Each row is a point on a landscape with many peaks, with its height.
From any point a climber steps to the highest of the 2 points nearest to it. It stops when none of these is higher. Distance is the straight distance between rows; heights are no part of it.
J_633: [ 22   2  43  11  32   0 -22   5  41  14 -10 -37  15 -10 -55 -32  14  27
  10  14 -21  24   1  -8  20   7 -18 -32   7   7 -20 -13 -12]  (h 46.5)
J_805: [  0  32  18  21 -30  14  23 -19   7  -7 -40 -32 -10  17  44 -47   9  45
  25 -18  37  20  -2  53 -12  -9  -1 -19   5 -19 -11 -33  33]  (h 25.5)
J_765: [ 11 -15  30   4   9 -15 -19   2  32  21 -16   1  -6  13 -63   0 -15 -15
  -3  57 -26  10  32 -16   4   4  23 -22 -22  -5  38  17 -16]  (h 50.9)
J_149: [-31  40 -29   6 -38 -14  19 -15 -21 -26 -29   4   0 -13  28 -19  -7  28
  31 -30  43 -17 -38  48 -21 -25   4  47 -14  38  -3 -48  52]  (h 19.6)
J_762: [ -1   4 -10  -5 -29 -18  37   4   0  -1 -35  -7 -23  34  30 -39 -10  43
  28 -54  36  11 -20  77 -37 -12  15   8  -4  25 -10 -23  46]  (h 11.7)
J_645: [ 30  -8  -3 -24 -12 -23  -3  -8 -28 -17  21  30  -9 -15 -14  -3  28   2
 -16   6  -9 -20  28 -24  -3  26 -27  25   9  30   7  33 -51]  (h 54.2)
J_662: [-15  22 -14  15 -40  -9  11 -19  -7 -26 -25  -5 -10  -3  49  -1   6  21
  25 -34  30  -3 -11  17 -26 -19   7  30   3  36 -17 -24  32]  (h 20.7)
J_376: [-21  15 -32  -5 -25  28  19 -21  -9 -26   1  37  19   4 -28  43 -52 -52
  -3  11  12  -2   6 -31 -32   7  -6  36 -35 -36  32 -25  52]  (h 5.0)
J_756: [-22   3 -54 -11  10  16  11 -11  -6 -32  52  14  14 -10   5  30   8 -26
  17 -31  17 -17 -33  -7 -22  10 -36  37  -5  14 -38   1  22]  (h 13.1)
J_457: [-13 -18  22  -3   4 -10   9  15  20  21  24  24  28 -32 -19   1  31   9
 -41 -15   6 -25   1 -23  34 -24  30   2  26   1 -26  -4   7]  (h 29.5)
J_908: [  0  38 -23  25   6  58  20 -39 -14 -30 -23 -34   3  -5  59  50 -22 -19
  14   4 -27  34 -27 -10 -43   4 -31   7 -19 -55  -9 -20   2]  (h 31.8)
J_119: [-14  -9   5   7 -11  -1   3  13  -7  -2  27  18  25 -38  23  10  20  14
 -16 -31   4 -24  -9 -17  31 -25  17  13  25  17 -32 -29  14]  (h 26.3)
J_570: [ -5 -30 -24 -19  33  21 -19  25 -13  27  53  37  19   7  -2  10 -14 -16
 -11 -33   0 -19  -9 -26  41 -20 -10 -14  23 -34 -16  11  18]  (h 19.9)
J_974: [-26 -11 -13  12  59  26 -42  43  14  53  33 -15  35  -9  31  27 -29 -18
  -8 -12 -41  -8   0  -7  22 -39  15 -27  32 -28 -11  18  -3]  (h 17.8)
J_92: [-17   2   1  11   6  -8 -24   2 -15 -23  18 -31  12 -55  27  11  21  15
  11  24   3 -29  -5  -2   5 -10 -13  44  19  31 -43   7 -44]  (h 9.2)
J_337: [ 13  40  20  24 -42  13  20 -28   9 -27 -60 -39 -20  -2  46 -27   6  44
  10 -12   8  13 -18  72 -42  -2  20  -8  -9   3 -22 -25  11]  (h 26.7)
J_196: [-30  27 -13  17 -17  22 -13 -13 -34 -50  -2 -24  13 -43  30 -10  14   7
  23  18  24 -27 -38  -4  16   2 -24  20 -12   5 -42 -24   9]  (h 42.5)
J_862: [-19  16 -17  -1 -43 -50   5  -6 -20 -14 -37  16 -24   7   0 -38  -7  35
  30 -29  25 -36 -37  69 -29 -10  23  35 -31  55   7 -18  38]  (h 18.2)
J_87: [ 15  17  32  26   2  37 -26 -13  -9 -23 -35 -10  22 -26  -6  -4 -27   2
 -17  34 -22   2  21 -23  11 -14   8 -13   0 -54   1 -24 -10]  (h 40.8)
J_566: [ 11 -10  34  -2  -3 -13  -5   5  46  29 -17 -14 -17  20 -32  11  -7  -7
 -12   9 -29  31  34 -11  -4  18  21 -42   0   1  35  16 -21]  (h 43.3)
J_704: [  8 -39  22  19  36 -12 -31  20  -1  54  15   1  11  -2 -70  -6 -16  -5
  13  69 -27 -27   1 -57  59 -21  15   4 -20 -15  20  23  11]  (h 37.8)
J_997: [ -6  -5 -19   7  12  17 -18   6  14   9  29   0  -3  24   7   0  10  -3
 -12 -21  10  14   8   4  13   0   5 -45  22 -25 -17   9  -7]  (h 15.6)
J_512: [ 20   7  37  12   3 -10   3  12  50  36 -21 -41 -19  29   0  12  -3   7
 -11 -15 -31  53  15  21  -8   7   0 -65  14  -7  30  17 -10]  (h 38.1)
J_605: [ 13  -8  48  -5 -15 -21  19   2  14  12 -27 -10 -10   2 -41 -65  14  46
  -4 -11  41  20  15 -16  37 -10  -3 -16  19  -8  -8 -22  22]  (h 21.6)
J_895: [ -5 -10 -11   6   5  18 -28   6 -18  19  30   0   3  22   9  29  19  -8
 -11 -11 -21   7  16   6   4  25  13 -24  39 -24 -11  17 -48]  (h 19.5)
J_444: [ -2   5  28  23   5 -32 -31   0 -16   7   5 -29   0 -11 -16 -33  46  47
  27  21  -4 -22  -8  11  33   5  10  -5  32  41 -41   5 -45]  (h 8.9)
J_658: [-37   7   9  34  15  17 -18  27  24  57  48 -14  29 -11  25  19 -21 -31
  -2  23 -35 -15   5 -30  37 -39  12 -23  -1 -28  35  -8  22]  (h 13.5)
J_710: [ 19 -13 -52 -11  -1  12  14 -26 -37 -29   7  13 -34  30  23  42   6 -12
  17 -40   0  26 -21   3 -32  25 -44  21   5   7 -22  12 -14]  (h 38.2)
J_727: [  4   5 -25 -23 -10 -30  35 -10   7 -26  -8  12 -15  12  18   6  13   6
   9 -54  19  -1 -33  50 -58   0   8  32 -10  66 -23  -6  33]  (h 17.5)
J_111: [ 11 -33  16 -18  34 -17  14  18  25  16  -7  25   7 -19 -58 -29 -18  -5
 -14  21  15   2  12 -41  33 -28  -4   9 -32 -16  21  -2  27]  (h 46.9)
J_327: [ 16  -2  -3  14 -10  39  13 -19  20   6 -21 -10 -16  30  32  41 -19 -23
  -8 -21 -30  53  -2  20 -40   3  -3 -29 -17 -42  15  -6 -11]  (h 28.5)
J_966: [ 29 -25 -14 -31  10 -21  21  -8  19  -3   3  11 -24  -5   3  20  17 -12
 -20 -26 -16  16   2  15 -51  19 -19  18   1  50  -7  39 -36]  (h 14.6)
J_856: [  0  -2 -51  -6   1  29   7 -23 -21 -33   3   3 -14   9   9  58 -21 -28
  13 -10  -5  28 -23 -20 -38  25 -49  20 -21 -12   9   6  -8]  (h 33.8)
J_557: [ 10  13  16   4  -7   9 -27 -17 -21 -34  -2 -31  -7  -8  -4   1  31  29
  -9  33 -23   0  11  23 -12  32  11 -15  32   0 -28   4 -70]  (h 4.2)
J_725: [ 22 -32  -4 -41  21 -33   8   0 -13  23  30  49   6 -21 -22   4  12 -27
 -23  19   2 -25  19 -50  -2   2 -26  39 -17  15  21  56  -7]  (h 32.4)
J_768: [-23   3  -4 -22 -50 -12  33 -21   6 -26  -2  28  -2 -18 -29 -26  21  -4
 -18   9  62 -14   5 -16  11   5  -4  40  -5  18 -10  -8  12]  (h 8.6)
J_19: [  0   5   5 -14 -49  -6  28 -31  21 -35 -43  -8 -40   7  16  -2   2  -3
   7   7  16  39  20   4 -21  18 -16  10   0  15  11   6 -11]  (h 5.2)
J_259: [ 24   7  23 -14 -21 -16  -3 -18 -12 -29   0  12  -1 -34 -25 -15  27  11
 -21  12   0 -24   8  -6  -6  16   1  28  14  42 -10   0 -41]  (h 43.8)
J_17: [  2 -52   0   5  18 -16 -17  22 -44  38  40  38  19  -5 -47  20 -18 -50
  -8  69 -10 -62  -7 -50  32  -9  19  30 -32 -23  19  41   7]  (h 52.5)
J_556: [ -3 -44  15  -1  27 -19   1  18   1  37  35  29  17 -16 -75  -5  -3 -27
 -15  61  -5 -45 -10 -54  52 -14  11  13 -37 -11  20  19  19]  (h 45.3)
J_436: [-19   0 -45  11 -23  29  19 -22  -7  -4 -15  29  -5  44 -21  45 -53 -58
  17  24   3  15   7  -9 -37  19   2  10 -43 -45  47   2  45]  (h 4.5)
J_116: [-10  -8  10   5  20 -24 -25  20  -4  25  31 -26   7 -12   8  -1  43  26
   3   0  -1 -16  10  14  16  -2  22   3  52  33 -31  20 -53]  (h 12.0)
J_931: [-25  39   8   7 -14  -1  19  10  27  -8  10 -14  11 -28  30 -32  21  13
   3  -9  12 -10 -25  21  20 -17  -7  -1 -11  35  -4 -43  23]  (h 2.1)
J_599: [ 14   9  -5 -12  -7  30  40  -2  17 -19 -25  -3   5   5  -6 -14 -19 -17
 -13 -19   3  35  -9  49 -25  18 -22 -17 -19 -31   9 -34   7]  (h 46.6)
J_538: [ 33 -16  52 -47  25 -43  31  14  44  10 -15   8   4   5 -49 -45  24  22
 -32 -25  12   6  17  12   0  17  12 -21   5  20  -3  10   6]  (h 18.8)
J_216: [ 10  -3 -14  20  11  36 -15   6   2  25   5  -3   5  29  35  61 -30 -33
  -4 -26 -57  31  12  -1 -26  -4  16 -21   5 -37  22  -4  -3]  (h 26.9)
J_513: [ 13 -21  12   8  50 -12 -51  27  -5  52  14 -24   6  16 -45   3   6  18
 -14  -2 -21   7  20 -11  32   4  -5 -40  47 -20   3  57 -50]  (h 27.1)
J_463: [ -3 -18   8  28  19 -12 -23  41  -1  72   6  21   8  44 -21   7 -29 -21
  12  50 -22 -18  10  -7  48 -18  68 -18 -25  14  54  15  42]  (h 35.4)
J_73: [ 15  -5 -17   3  -9 -22 -16 -11 -29 -32 -14 -19 -29  -2  26  -4  24  28
  17  -2   1  -1 -12  31 -24  11  -5  12   4  51 -27  19 -43]  (h 14.5)
J_713: [-17  14   4  21  18  22 -20  19  19  19  33 -25   9  -3  22  22 -10 -17
  12  15 -37   5   1 -15  19   1  -8 -22   1 -16  24 -13 -14]  (h 10.2)
J_118: [ 13  -5 -13 -13  30  14  -6  20 -15 -11  17  36  30 -13 -36   8 -29 -37
 -17  10 -33 -18  -3  -5   7   9  -7  -9 -40   1  21  -4  -1]  (h 38.0)
J_758: [ 24 -26  30 -43  48 -58  11  10  28  29  15  11  -1 -11 -36 -21  44   5
 -23   4  -5  -4  17 -27  -1   2  -2  11   7  45  13  49 -27]  (h 11.8)
J_309: [  1  -3  -2  17  17  22 -35   9 -26  25   7 -24   9  12  28  53 -15 -15
   0  -3 -54  12  21   7 -17  17  20 -29  37 -46  12   9 -53]  (h 24.1)
J_681: [-13  16  -8  10 -22 -28 -14  -9 -16 -31  -1 -19 -16 -28  22  -6  31  17
  18  15  20 -29 -20  19 -10  -4  -3  39  -1  74 -22   2 -22]  (h 11.9)
J_529: [  9 -51 -27 -25  33 -27 -13  25 -11  43  47  39  -3  13 -16  23 -14 -42
  -6  18  -5 -32  16 -58  18  -7  -5  26  -1   1  31  63   0]  (h 28.8)
J_425: [-16  27  -2  36 -35 -16 -20 -21 -38 -17 -62 -20 -27  25  50 -35   7  71
  39  -5  19 -21 -18  34 -11  -9  36 -16   4  -1 -15 -17  11]  (h 18.3)
J_354: [  9  61  26  20 -43   0   4 -28  -7 -25 -70 -33 -19 -17  20 -47   3  40
  26   9  21 -17 -27  68 -14   6   8   3 -13  24  -8 -52  11]  (h 27.5)
J_887: [ -5 -11 -21  39  32  40 -44   9 -10  38   0  -9  -2  48  12  32 -33 -29
  17  42 -38   4  11  -2   4   8  36 -47  -1 -66  29  28 -15]  (h 50.1)
J_23: [-24  -1 -30 -15 -17  12  23 -13 -11 -15  36  44  33   3 -29  43 -26 -45
  -7 -18  25 -21  -9 -40  -5   3 -15  46 -19 -18   6 -15  52]  (h 5.8)
J_588: [-10 -10 -16 -23   8 -29   9   3   8  -8  39  13   1 -19   2 -15  46   5
 -11  -2  26 -32 -12   0   0  -4   2  29  -2  57 -34  19  -5]  (h 6.8)
J_813: [ -8  52  -5  14 -25  21  -9 -28 -39 -56 -47 -23   6 -44  34  -9   0  20
  16   5  12 -22 -29  24 -14   7 -17  26 -12  20 -24 -31  -6]  (h 36.4)
J_403: [ -7 -12  -6 -67  13 -11  54  20  17   2  18  33   2  14 -37 -41   3  -4
 -21 -33  28  15   3  16   9  27 -12   3 -13  13  22 -17  26]  (h 29.6)
J_115: [ 14  16   6  14 -32  24  19 -33   6 -31 -48 -37 -26   4  39   4   4  22
  -2  -6   6  40  -3  38 -46   9   2 -14   1 -27 -30  -3 -12]  (h 28.1)
J_150: [  5  13 -42   1   7   8  21 -13 -24 -38  -2   1  -5  -1  21  16  15   9
  12 -47  -3   8 -49  48 -50   9 -17  18  -7  42 -40  -8   7]  (h 18.9)
J_322: [-17  24   6  41 -17 -13 -18  -3 -26  -5 -34 -14  -8  13  25 -56  16  65
  42  -2  24 -19 -23  38  30 -14  16 -22  13   3 -36 -23  25]  (h 16.5)
J_825: [ 29 -21   4 -10   3 -21  -3  -7   9  -2  -3 -17 -27   7  -7  12  27   8
 -12   9 -18  23  16  23 -24  25 -12  -3  17  25  -4  36 -67]  (h 11.6)
J_535: [ -3 -31  13 -24   0 -40  -6   7  25  33  20  28   3   3 -23  15  12 -21
 -27  17 -12  -9  45 -42  -2   0  22  15  28  18  16  54 -43]  (h 12.8)
J_563: [  5  13 -10  20  10  41   8 -19   2 -14 -16 -36 -17   9  51  29  -2  -1
  12 -10 -18  43 -13  17 -31   4 -24 -16 -12 -40  -9  -6 -14]  (h 30.0)
J_426: [ 14 -17 -14  -5 -15   8   6  -6  -9 -23 -22  15 -21   6 -18  32 -32 -35
  -3  23 -15  29  15 -16 -18  21 -23   4 -36 -13  46  17 -18]  (h 2.4)
J_458: [ 10 -11   2   6  15  15 -33   8 -24  -8  21  12  24 -17 -35  11 -15 -33
 -13  35 -45 -27  10 -11   8  24   4  -7  -7 -23   6  -1 -38]  (h 48.3)
J_933: [ -4  35  -2  36   1  53 -15 -27 -30   2  -8  -9  22   3  54  45 -45 -32
  24  27 -37 -14   2 -39 -23  -2   9  -6 -22 -76  24 -17  13]  (h 35.8)
J_46: [ -7 -12   5 -20 -47 -20  10 -27  17 -21  -6  32 -10  -6 -18   3   5 -20
 -22  11  27   3  34 -36  -2   3   0  28   7   8   0  11  -5]  (h 9.9)
J_912: [ 30 -14  39 -35  -4 -57  19  -7  40   6 -14  14 -11  -2 -44 -26  34   6
 -30   0   4   2  26 -11  -5  23   4   3  12  48   2  39 -20]  (h 15.2)
J_106: [ 23   7  35  19  34  21 -20   0  27  12 -22 -40   0   9 -29 -15 -13  14
  10  30 -36  39   8   1  16   1 -13 -55  -9 -35  10  -5  -7]  (h 62.1)
J_728: [  1 -33 -17 -23  58   7 -21  41   4  48  45  30   4  19 -23  -9 -19 -17
 -11 -10  -8 -16 -13 -26  59 -32   0 -33   3 -29  18  18  25]  (h 23.3)
J_390: [ -8 -19 -21 -74  21 -18  48   8  32  12  33  52   4  29  -7  13  -4 -39
 -27 -56   3   2  -2 -20 -11   6   8  13  -3  22  27   6  40]  (h 21.1)
J_302: [ -5  14 -10 -26 -26  -3  62   8   6 -11 -29 -10 -10   6   7 -34  -8  14
   9 -48  43  26 -12  67 -37   2 -12  26  -5  27   3 -37  41]  (h 11.0)
J_416: [ 10  13  17  13  16  38  16  -3  25 -10 -27 -23   2  -4 -10 -28 -14   3
   2  10 -22  37  -5  33   1   8 -23 -44 -22 -51   6 -33   3]  (h 51.8)
J_601: [-14  21 -29  -8 -23  28  12 -33 -28 -61 -16 -20  -9 -15  14  21  -9 -15
   9  19  20  16 -16 -11 -18  28 -47  21 -24 -18  -7  -9  -4]  (h 29.2)
J_499: [ -6 -21  25  -8   0 -37 -14  16   7  30  34   0  10 -14  -1  19  27   5
 -25   2 -15  -7  29 -17  14   0  17  12  47  28   0  25 -54]  (h 15.1)
J_883: [  5 -30  -6   2   8   7 -35  11 -39   5  28  24  20  -7 -36  30 -22 -46
   0  64 -25 -52  11 -33  12  11  14  22 -20 -28  23  28 -23]  (h 60.4)
J_629: [ 27  -6 -39 -25  23   4  21   7 -27 -26  22  31  -4  13  13 -14  11   4
   1 -63  -1   1 -32  37 -27  13 -23   7   0  34 -31   4  13]  (h 21.2)
J_442: [  7   1 -19 -11  19  24   4  14   6 -24  10   9  14 -13  -6   8 -22 -28
  -9 -10 -16  12 -10  10  -5   9 -27  -6 -31 -17  10 -22   7]  (h 41.4)
J_177: [-25  27   4  -4 -51  14  37 -18  13 -10 -14  -2  -9  29  15 -17  -6  -3
  10  -3  22  39  18   3  -7  27 -19  -9  -5 -43  37 -38  16]  (h 9.6)
J_955: [ 13  -5  32  30  38   0 -54  28  -4  50 -11 -25  16  15 -50   6 -22  17
 -11  10 -37  13  28 -19  38 -10  20 -57  33 -36  20  32 -26]  (h 35.7)
J_471: [  2  16  28   5 -27   9  15  -7  10 -10 -40 -20  -5   4  -5 -51   5  38
   1  -8  44  22  20  13  10 -11  -2 -10  14 -34  -8 -34  19]  (h 24.0)
J_124: [ 24 -10 -17 -13  33  17  23  16  -4  -9   2   6  -8  13  13 -10   3   4
  -7 -46 -16  31 -29  54  -6   6 -28 -34  -4  -2 -25  -4   0]  (h 24.5)
J_889: [-10 -13  32  19  25  -6 -19  25  39  51   9   4  19  14 -49   7 -15 -17
  -7  42 -31  -8  25 -16  26 -11  53 -34 -11  -4  42   0  16]  (h 41.9)
J_968: [ -2  -2 -22  19   9  27  -5   9  10  29  16  13   9  36  19  60 -41 -45
   4   3 -43   4   6  -1 -24  -7  34 -11 -25 -12  44  -1  21]  (h 25.4)
J_590: [  2  29  15  32  -6  45 -18 -28  -9  -5 -27 -12  16   1  44  14 -32  -4
   6  20 -16  10  27 -23  -4  -9  15 -29  -4 -75  16 -20   0]  (h 37.7)
J_155: [ 34  -5  18  -6  19   1  20  15  24 -11 -24 -22 -15  -2 -10 -30   8  23
  -7 -23 -10  34 -17  58 -11  11 -13 -43  -4   9 -24  -5  -7]  (h 28.3)
J_715: [ -2  -2 -48  -7  11  21   9 -13  -6 -17  33  27   6  18  12  27 -11 -21
   6 -59  22   9 -13 -15 -16  -5 -22  30  11  -4 -26 -16  38]  (h 15.0)
J_381: [ 15  -7  16  39  36  22 -48  14 -12  39 -20 -21  14  22 -26  22 -31  -2
   8  49 -56   9  25   6   7   1  35 -51   8 -53  27  24 -30]  (h 43.7)
J_676: [  5 -30  -6 -22  39   3  16   2  22  -7  10  24  15 -30 -24   4 -23 -24
 -16   2  25  -8   3 -30  -1 -30  -6  20 -29  -9  -4  11  26]  (h 50.3)
J_861: [ 18 -20  38  -5  32 -24  -7   8  40  26  -3 -12   1  -7 -59 -28  10  13
  -6  26   1   9  10 -46  35 -17  -6 -14  -2   7   5   7  -1]  (h 40.1)
J_980: [-12   3 -24   7   6  12   2  -2   4  -5   2   0 -10  28  30 -17  12  23
   9 -42  34   9  -9  28   0 -13   7 -22  28 -14 -45  -7  23]  (h 13.4)
J_464: [ 28  -9  15 -36  18 -13  28   9  23 -13   2  23   2  -9 -41 -30   6  -6
 -28 -12  -2   7   0  17  -6  32 -13 -17 -20  17  11 -10  -5]  (h 23.9)
J_433: [ 13 -27 -34 -23  31   9   2   6 -26  -5  53  51  18   1 -10   8  -9 -22
 -14 -37  14 -20 -14 -35   7 -12 -24  28   2 -11 -29  11  31]  (h 17.2)
J_483: [-15  44 -19   6 -43  18  38 -35 -17 -26 -29 -19 -23  31  62  -4   4  19
  22  -6  21  36  -3   6 -19  26 -24  -4  -5 -27  18 -35   7]  (h 8.5)
J_484: [ 11 -54  -8 -11  42 -21 -30  24 -24  58  54  23   9  -8 -31  17   8 -16
  -8  34 -14 -43  16 -47  25  -8  -8  26  13 -17  11  62 -34]  (h 25.1)
J_520: [-33  -3 -26 -41 -11  -2  44  -5   7 -19  28  41  20 -15 -37   1   1 -27
 -19  -8  52 -10  -8 -13  -2   5 -15  45 -18  -3  -1  -8  41]  (h 7.0)
J_783: [  2  -7 -14   0   2 -21  10  18  15   6 -12  -5 -20  35  28 -39   8  48
  12 -57  41   8 -14  62  -8 -26  18 -28  19  26 -29   9  38]  (h 12.4)
J_212: [-20  28  -1   4 -30  -3   2  -6 -28 -45   2 -18  -1 -29  -1 -24  11  20
  25  19  40 -15 -25 -13  34  12 -47  14 -19  24   1 -30   5]  (h 56.7)
J_979: [-12  21  31   5   3   0   3  16  46  24  20 -35  -2   1  13  -6  17  12
   7  -1 -19  24   6  -9  21  -3  -8 -37   1  10  19 -22   0]  (h 7.3)
J_66: [  1  17   4  13 -50  -8 -11 -17  -3 -22 -19 -16 -14 -13  53  25  18  12
   6 -17   6   3  12  -7 -25  -9  13  29  24  31 -16  -1 -15]  (h 21.7)
J_950: [-18  11  13 -24 -17 -22  29   7  30  -5   5   4  15 -20  13 -17  28  13
 -16 -31  28 -14  -7  28   9  -8  25   3  -1  48 -23 -28  34]  (h 3.6)
J_397: [-29  -9  -6   1  30  14 -15  23  40  46  42  -1  25   4  24  36 -18 -29
 -16 -11 -20 -10  11 -23  16 -45  32 -17  11 -17  12   3  31]  (h 15.8)
J_724: [-13  -5   2 -34  12 -46  30   2  17   3  14  29  -1  -7   3 -33  48  24
 -14 -31  36 -36 -24  15  -2 -13  29  27  -1  64 -28   8  24]  (h 4.9)
J_757: [ 38  -2  33   6  -3 -28  -9   0 -10 -16 -36 -16 -22  -9  -3 -40  12  51
   7 -12  15  17   6   6  13 -10 -18 -10  19  30 -14  -1 -15]  (h 14.1)
J_162: [ 26  -5  40  -6 -11 -46   8   3  -8   8 -23  13 -13 -17 -23 -63  26  56
   2  -9  33 -13  -5 -11  37 -10  -2   9  11  38 -18 -11   7]  (h 17.7)
J_999: [ -5  12 -16   6 -27  31   2 -31 -10 -22 -35  -5 -17  23   4  42 -39 -42
   8  50 -15  23  11 -17 -30  19  -2   3 -41 -52  43   0   6]  (h 3.8)
J_802: [-18  30 -27  19  -6  49   7 -22 -16 -22   2 -10  14   5  34  50 -43 -37
  25  -1  -7  14 -11 -33 -25   8 -27  11 -29 -54  20 -24  32]  (h 33.7)
J_109: [-22  31  -9 -19 -48  13  61 -10   5  -4 -22  -9  -8  24  21 -30 -11   2
  10 -32  42  43   7  49 -33  13 -20  16   2 -16  18 -48  37]  (h 10.4)
J_709: [ 16  28  26  25 -30  -1 -22 -26 -21 -19 -49 -54 -16  -8  63  20  19  38
   7   6  -9  21  20  10 -28  -6  24  10  39   5 -17   7 -40]  (h 20.4)
J_491: [ 13 -36  20   2  42 -16 -42  20 -19  46  30  -3  11 -11 -42   4  16  14
 -13  19  -7 -19  33 -32  30  -9   2   4  48 -19  -6  49 -48]  (h 20.2)
J_577: [  1 -33   8 -15   4 -24   9   8 -11   7  27  30   7 -38 -44  -5   9 -18
 -25  35   7 -33   0 -66  33  -3 -22  31 -24  10  20  24  -1]  (h 37.4)
J_261: [ 16  -8  -2 -35 -17 -13  33  -5  16 -22 -31  33  -8  -6 -44   7 -35 -38
 -18   6   4  22  17  -7 -29  19 -18  13 -40   5  52   6  -2]  (h 0.9)
J_514: [  6  51  33  23 -23  16 -20 -29 -17 -39 -54 -46  -3 -46  28 -30  11  35
  15  20  -7 -13 -23  39  -2   4   5   0   2  20 -27 -41 -15]  (h 31.7)
J_432: [ -7 -19 -11  15   8  14 -40   8   6  35   1  -7 -20  38  -4  25 -21 -19
   5  27  -4  14  30 -27  12  -2  21 -35   8 -46  27  38 -16]  (h 45.4)
J_517: [-21  28   3  -9 -27  -4  34   5 -11 -24  -3   1   4 -27 -26 -51   7  16
  15   2  49   7 -11   8  31   6 -35  21  -9  12  13 -54  26]  (h 41.8)
J_131: [-10 -12 -20   0  -7  10  -2   5  14  10  25  33   8  19  -4  44 -30 -52
  -9  -1 -12  -3  18 -34 -22  -1  21  17 -13  -6  30   2  21]  (h 23.8)
J_960: [ 10 -11   0  -6 -10  12 -11 -17   2 -17 -12 -22 -20   8 -10  24  18  -9
 -10  32 -29  25  14   4 -16  40  -4 -12   3 -15   2  20 -62]  (h 8.0)
J_27: [-15   8   3  31  23  20 -37  16   7  26  29 -27  29 -17  54  34 -10  -2
  -4 -23 -30   5  14  -3   1 -33  13  -8  50 -26 -17   4 -15]  (h 20.0)
J_858: [ 16 -11 -37 -16  -8 -12  -2 -20 -39 -30  25  28 -14  11  13  16  21  -8
   2 -18  10  -4  -2 -10 -27  28 -38  31   7  34 -11  31 -29]  (h 44.0)
J_915: [-11 -21 -21 -41  22 -11  20  14  31  22  30  55  10  26 -21  29 -17 -53
 -27 -16  -8 -10  11 -24 -16   3  31  10 -16  11  38  19  22]  (h 22.5)
J_806: [ -8 -28  -1 -10 -33 -11 -10 -10  -2   2  22  38   4   6 -21  27   2 -31
 -22  25  -2 -18  37 -51   2   8  17  23  13  -8   7  30 -23]  (h 11.1)
J_22: [ -6  43   5   4 -54   1  25 -34   0 -35 -61 -38 -35  -1  36 -12   7  23
  25  12  16  37 -11  20 -19  19 -30   7 -14  18  21 -29  -1]  (h 6.9)
J_493: [-13  18   1  25  -9   7 -18   6 -13 -15   6  -7  18 -22  45   4  15  26
   1 -32  -6 -20 -17  19  -3 -16  18  -1  33  20 -51 -18  -2]  (h 23.7)
J_753: [  9  -6  36  -3  -5   0 -11   2  -3  -3   8  14  29 -52 -38  -5  23   1
 -40  23  -9 -36   5 -19  15 -10  18  16   7   3 -20  -5 -29]  (h 35.3)
J_335: [-19  -6 -17  -8   6   4   3   2  -4 -31  39   6  18 -31  -7  -3  17 -13
  -5   5  20 -29 -19 -10  16  -3 -24  18 -13  13 -31   4   2]  (h 9.8)
J_951: [ -1 -17 -22  24  17   6 -32  52 -30  65  30  18   1  50  -4  21 -39 -48
  32  51 -27 -45  -7  -3  45  -8  54 -11 -13   3  38  29  31]  (h 31.9)
J_78: [ 29  12  46   4   9  -8   6   9  51  26 -28 -56 -17  22 -22 -28  15  37
   1 -22 -13  47  -2  34   3  11  -9 -64  13   7  -6  -1  -2]  (h 33.5)
J_413: [ -4  36  14  40 -33  -6 -18 -30 -21 -15 -53 -46 -23  10  76  -4   8  57
  28  -9  11  -1   0  23 -26 -11  38 -11  31   8 -28  -7  -5]  (h 19.2)
J_89: [  1  12  -4   4 -16 -35  -3   4 -19 -16 -21   4 -10   0   6 -48  24  44
  15 -15  16 -31 -36  60  -2   4  19   9 -12  53 -24 -15   7]  (h 16.1)
J_72: [ 17 -11 -12 -17  -4 -40  13  -9  -3 -10  -5   7 -29  13  21  -5  25  15
   2 -30   7   0 -12  42 -44   4   6  23  10  68 -22  31 -21]  (h 16.3)
J_423: [-20  30   5  35  -1  25 -25  -8 -22  -3   6 -33  18  -9  78  18  15  22
  15 -15 -17  -1  -1  -2   3  -7  12 -10  51 -19 -32 -13 -21]  (h 21.8)
J_75: [-14  28  22   8 -24 -10   0   6  18  -7   7 -15  -2 -24  14  -6  13   3
   3   7  -1   6   9 -24  29   2 -16  -3  -4  20  21 -27  -7]  (h 4.6)
J_326: [ -7   1  19  18   7  27  -7   0  12 -14 -13   4  25 -44 -21 -20 -33 -11
  -9  33   6  -7   6 -27  26 -28 -13   0 -23 -49  -6 -25  19]  (h 44.9)
J_537: [-24   5   1 -35 -24 -19  44  19   5  -2   8  15 -11  13 -18 -50  15  16
   1 -23  45  15   2  16  24  10 -26   6   1  25  13 -31  26]  (h 34.5)
J_763: [-14  -2   3  32  -1 -25 -35  10 -38   4  -9  -8  -8  -2  12 -47  30  67
  35   9  12 -43 -28  19  42 -23   9  -4  21  24 -44   0  -3]  (h 13.6)
J_671: [-14 -24  -7  13  17  24  -8   3  14   0  10   4  16 -23   4  10 -19 -16
 -10   7  16  -6   4 -36  13 -42  -3   7  -5 -43 -22  -4  23]  (h 47.8)
J_937: [-10 -27 -21   8  36  22 -41  49 -17  52  43  22   5  32 -14   9 -33 -32
   9  16 -23 -32 -11 -25  63 -17  15 -26  -8 -32  31  16  27]  (h 27.4)

Where does a climber stop that starts at each point below?
J_915 => J_676
J_605 => J_212
J_931 => J_645
J_950 => J_765
J_999 => J_499
J_758 => J_212
J_727 => J_765
J_22 => J_676
J_309 => J_676
J_115 => J_676

Call two points neighbours if one is among the 2 nearest of the other. Go from one point of each pair to the other, from neighbour to neighbour, staying as high as possible. Name the lowest point that can't be avoided.
J_212 and J_499 => J_758
J_887 and J_676 => J_491
J_66 and J_72 => J_681
J_106 and J_676 => J_861
